Points, in no order, along strands that fork, close into loops and pass close to each other.
In the rows, 100 means zero.
Two points are linked if the straight distance between their rows is under 89.2. Some points are linked to none.
Vidan: [114  82 137  70 149  87  49  76  63 112  89  94  86  96 120  80  64  86
  99 147 111  96 104]
ton: [ 89  94 105 107 126  79  65 129  86 111  68  79  73  91  94 107  51  82
  78 149 145  99 136]
dese: [104  73 147 102  70 110 113 106  99  76  81  72 133  80 133  40 110 126
 140  96 109  30  66]
sumiz: [126  89 118  71 106 114  84  77  65 118 104  99  81 140 106 112 103 128
 131  83 101 110 108]
pak: [ 73 149  45 145  84 109 124 137  86  96  67 121  61 115  30 126  99  83
  85 108 156  86 138]
Dava: [ 49 123  52 101 101  77 132 138 114  63 105  87  80 100  70 109 104  84
  11 100 104  73 106]
Navu: [ 70 117  65 136  95  88 125 143 101 100  72 103  86  71  81 132  87  89
  73 125 124  84 133]
zuzi: [ 92 108  97 134 122  57  81 142  93 112  69  92  68  98  94 119  43  58
  68 138 139 108 143]
mul: [ 69  94  66  90  83 116 108 142 101  90 102  68  67 105  72  98 119 107
  55 122  88  56 126]
nafot: [100  81 114  81 110  68  76 108  99 123  94  84 100  90 130 119  80  85
  92 113  93 114 117]
riko: [107  76 142  95  99  79  99  88 109  98  88  87 142  80 154  90  76 107
 149  78 104 112  66]
lifu: [ 93  81  78 102  54  98 130 112 135 112 159  81 117 126 150 145 136  85
  84  48  45 117  96]
Nodo: [103  94  94 110 132 113 132  87 120  86  91 124 150  47  91  90  95 123
 151 127 105 135  85]
Bir: [135  86  45 107 107 155  96 102 106 137 167 111  54 127  89 129 123 119
 108 109  42 107 117]
nat: [ 85 124 142 116  76  43 133 140  89 100  56  94  80  92  99 136 115  41
  60 116 107  76 119]
Gagut: [ 91  91 125  76  85  97  93  98  97  87  74  82 116 100  96  73 117 113
 105 107 113  76  87]
Ruzu: [104 101  59 101 108 117  82 114 113 118 121  94  56 118  70 113  99  99
  63 123  82 114 129]
leb: [ 87  89  78 113  80 108  95 163  86 105  90  60  46 115  90 102 102  90
  52 134  98  44 150]
maba: [100 112  57  98 148  97  73  71  88 123 118 139  83 100  95 148  57  97
 100 101 102 168 123]
Fud: [ 48 117  36 105 100  63 155 121 116  64  97 104 105  89  77 143 100 101
  35  77 107 102 102]
Velat: [112 116  60 110 138 146  91  73  82  99  91 132  92  89  18  86 100 142
 133 140 146 101 106]
bur: [105  93  78  80  74 120  82  87 138  99 158  80  97 135 105  83 140 101
  73  66  47 106  72]
sil: [123  99 112 109 139 122 130  63 118  88 105 139 146  67  95  82 100 125
 162  99  99 149  75]
buda: [118  96 114  82  84 136  88  79 119  72 115  99 110 114  60  27 152 126
  82 111  82  58  63]
Bomip: [110 133  92  88  91 116 107  85 103 108 111 121  67 147  46 140 141 102
 100  68  87 134  99]
ripef: [130  67 145  75  90 107  53  57  78  98  91  70 120 124 124  37 105 129
 127  74 113  66  71]
lafi: [136  84 157 104  89  96  94  69 102 103  95  98 134  93 151  63  92  99
 150  71 101 102  63]
lisut: [ 96 107  91 136 123  48  88 137 108 117  90 103  66  97 107 133  54  48
  45 137 113 127 147]
Lumug: [116  97 128 113  70 124 108  91 126  74 114 108 130  83 104  22 149 103
  92 108  62  62  66]
Bisuf: [149  70 172 113  85 105  64  51  81  98  96  85 124 113 160  31  93 111
 150  68 111  68  61]
Ral: [ 82 114  65 108 124 131  93  99 111  71  83 116 103  66  23  74 104 125
  97 156 147  89 101]
Zezu: [109  84  86  70  98 117  78  97  82 113  98  82  70 136  81 104 107 137
  99  93 105  89 118]
fol: [126  70 149  89 118  81  92  89  62 134  96  96 106  96 175 140  61  82
 160  91  97 127  95]
Fut: [ 97 133  98 108 118  79 100  91  89 118  72 122  79 112  60 150  86  81
 105  92 130 149 124]
mufe: [100  99  44 120 109  97  75 135 115 120 127  80  44 128  88 122  71  77
  36 114  92 117 147]
par: [146  93 138 106 129 122 105  43 100 109 146 155 122 107 155  87  93 102
 150  85  66 135  81]
bosal: [100 102  98  75 118 101  89  79 116  95 106 111 114  97  88 100 103 116
 102 105  94 136  89]
Pama: [146  62 143 137  83 120 110  90 123 100 125 108 127  73 164  26 113 111
 138 105  66  57  85]
ropeg: [ 85 148  56 127  94 118 111 109  92 103  75 129  67 114  16 125 109  99
  93 108 140 113 122]
mor: [135  75 127  78  84 118  94  70  83 117 114  96 107 138 143  93  99 138
 152  41  91 107  90]
rar: [125  76 134  76  98 116  73  88  72 101  87  75 104 121  97  55 113 132
 126 106 118  57  90]
romel: [123  89 138  79 138  89  80  56  55 123 111 122 113  97 161 134  54  77
 142  97  83 144  92]
bobe: [ 89 127  94  82  69  94 123  89 113  90 107 109  97 147  64 143 146 103
  89  43  86 129  82]
pok: [118  92 145  90  74  67  98 101  92 129 108  93 111 117 156 142 107  66
 112  71  80 122 105]
Gete: [ 81  93 145  71  99  79  86  86  91  77  55  72 130  89  92  78  99 101
 126 105 150  83  58]
metev: [105 109  54 141 109 124  87 134  87 140  89 112  53  83  71 102  76  94
  90 150 112  85 155]
Nebus: [ 78 110 136  96  46 113 126 114  89  58  88  72 139  72 138  44 129 112
 105  66 100  16  61]
nedo: [ 79 112  96 127  71  57 145 152  94 102  86  88  64 110  96 147 112  50
  42 106  93  81 133]
Fabiv: [137 115 137 106 135 110  82  83  81 118  96 131  81  88  79  74 106  79
 101 169  84  97 110]
gize: [ 73  87 107  84  92  90 116  92 127  70  83  88 160  69 124  84  94 124
 126  72 107 106  61]
mevuv: [ 96 115  68 104 132  80  88  76  78 131  88 127  86 103  97 166  56  90
 113  84 124 165 126]
Kuru: [132  91  84  76  94 149  87  80 101 113 143  91  62 159  73  87 142 127
 103  78  59  90  86]
vona: [ 72 118  55 121 120 121  80 120  99  86  75 107  90  75  37  80  72 110
  92 158 168  85 124]
Nuni: [123  91 129 103  81 119 118 103 107 107 106 113 115 100 117  83 123 113
 134  96  69  98  95]
nopar: [111  97 121 104  45 129 117  95 115  91 115  93 114 113 123  71 138 113
 116  60  66  79  84]
poba: [ 83  90 105  75 106  68  80  72 144  77 101  91 162  73 126  68  97 104
  88  82  88 129  60]
Niv: [ 99 110  68  97 167  98  60  68  87 117 121 137  80  90 108 125  43  82
  80 132  91 158 120]
zaga: [ 88 124  38 149 108 106 114 133 114 119  97 121  69  81  58 124  90  77
  75 133  98 112 141]
lel: [103  96 130 106  17 108 107  87 114  81 112  83 124 122 155  75 127 108
 111  17  79  79  71]
Kedop: [104  92  60 104 130 118  68 109  95 118 109 101  64 103  80  98  73 114
  81 138 103 103 136]
katon: [113  54 142 108  95 111 108 116  95  88  84  75 137  62 135  44  97 126
 152 129 107  33  73]
Tini: [106 114 111  68 128  92  81  53 117  94 111 124 130 106  95  94 103 104
 110  82  92 165  68]
Zem: [129 107 153 103  33  83 102  89 107 116 122  91 111 137 159 122 135  60
 111  33  68 119  87]
Rezi: [111  89  25 119  98 143 102 127 111 130 147  95  50 109  77 126 116 110
  92 122  57  93 133]
timad: [ 97  96  86  97 125 101 107  99 113 103  94 113 123  64  92 108  89 115
 117 125  97 127 106]
pevi: [108  88  89  70 154  99  46  64  98 113 141 119  91  99 117  96  64  92
  71 130  73 135 101]
Fafim: [121 108 136  92 127 105 111  52 108  91  97 131 140  94 109  89  96 110
 160  79 103 154  67]
figat: [ 68  90  95  84  98 101 108 120 108  79  86  84 117  73  92  84 109 123
  86 124 103  67  94]
buk: [ 65 119 130  92  61  89 130 122  88  69  94  78 134  68 134  76 132  91
  78  72  89  34  63]
Bokal: [132  77 130 123  66 118  99  96 134  94 129  98 131  73 147  17 126 100
 103 110  50  55  78]
lugot: [ 72 113  65  80  94  76 117  94 125  90 112 102 106 127  67 149 121 108
  66  53  93 140  93]
Fite: [108  91 127 103  26  90  98  90 118 102 123  74 120 128 169 107 126  87
 106  16  70  97  85]
gev: [109  81 110  65 164  94  37  54  72 106 118 109  89 104 127  83  50  91
  79 134  91 119 105]
bebu: [ 65 119  40 104 104  68 125 111 128  82 104 109  92 114  57 145 105  98
  51  75  97 129 104]
rezuz: [ 51 122 117  87  87  34 152 112  92  60  69  95 135  79 110 135 107  79
  62  57 122  78  67]
diru: [137  51 149 123 114 115 111 100 106 104 101 100 132  62 145  34  93 122
 160 133  93  49  82]
tepi: [ 91  62  58  70  81 123  92 119  92 108 109  57  85 124 102 110 107 163
 103  76  90  70 119]
lobad: [100 109  74 121 128  64  75 120 108 120 120 105  62 114 100 137  61  51
  42 120  98 143 143]
gimab: [127 113 137  93  96  92  93  82  97 123 112 121  97 114 114 130 122  70
 109  88  73 142 101]
dod: [ 90  84  93 109  97  99  72 155  88 111  82  66  53 102  95  90  69  92
  56 155 121  62 152]
Kog: [ 55 123  32 127  97  95 125 159 105  68  95  82  64 105  60 105  86  93
  17 112 125  64 132]
bubom: [124 100  86  87  83 150 100  90 115  98 136  99  82 137  59  65 156 130
  97 100  59  78  81]
bev: [136  84  71  77  97 146  84  82 106 129 169  89  55 159 104 107 137 112
 101  87  49  96  97]
dasok: [ 86  97 153  91 114  87 111  79  99  64  59  92 146  64  81  80  94  90
 151 113 154 109  45]
gopid: [109 141 113  98 105  95 113  81  90 114  81 131  82 128  60 151 119  91
 123  73 110 157 109]
pidak: [ 60  91  75  88  89 108 109 143  99  75  88  72  96  80  85  88 106 117
  63 128 110  42 116]
lanot: [ 73 123  17 151  91 101 107 157  91 104  83  96  57 124  52 115  70  90
  59 103 142  84 147]
Fazig: [ 69 128 147  99  69  35 140 126  90  75  68  94 115  85 111 122 130  40
  51  88 104  66  79]
momi: [ 72  94 129  86 109  90 126  81 129  58  71  93 173  62 106  80  91 109
 139  84 132 120  46]
liva: [ 96 136  52 126 110 127 104  96  84 114  72 135  78  97  21 117  92 115
 126 119 155 117 127]
nulon: [ 46 132 121  87  85  62 158 119  91  58  75  95 147  58 118 110 121  84
  85  65 112  62  58]
bipud: [117  67 140  93 114  91  95  96  72 124  85  86 113  83 150 109  73 110
 165 102 104 104  95]
bivak: [100 101 115  75 107  83  79  47 141  85 112 106 154  94 120  69  99 102
 105  65  88 152  55]
dumat: [109 112 123  88 142  77  95  63  65 125  93 128 102  97 121 161  63  75
 140  87 111 166 103]
gen: [ 82 127  96  83  91 124 126  81 120  62  92 121 135  93  58  78 135 134
 115  85 102 110  66]
ledop: [ 68 113  67 133  82  77 147 157  87  98  82  89  72  86  93 144 101  78
  56 108 100  64 137]
Zepaf: [135 111 132 107 102 110 114  84 112 119 130 138 105  96 111 101 129  79
 122 109  57 133  94]
kekes: [111  87 119 100 145  84  61  99  63 128  78  97  68  81 114 111  41  79
 105 154 122 103 129]
pelan: [110  66 100  79  68 116 107 115  90 113 103  75 110 123 130 111 110 147
 140  59  89  86 108]
bib: [ 65 119  44 135  99 122  97 149  94  90  76 103  81  75  44  86  74 103
  85 147 164  61 141]

How many points has the smallest loop of links through each point below? Write 0 if it is on no loop.
pok: 8
lafi: 10
sumiz: 5
Nodo: 6

A piece is all that can be reached along the links. How many separate loops has the piece of each point below (a circle has one, a figure eight two, a Y none), and how many tips (points with one link)?
pak: loops 4, tips 1
sumiz: loops 1, tips 0
Fite: loops 1, tips 0
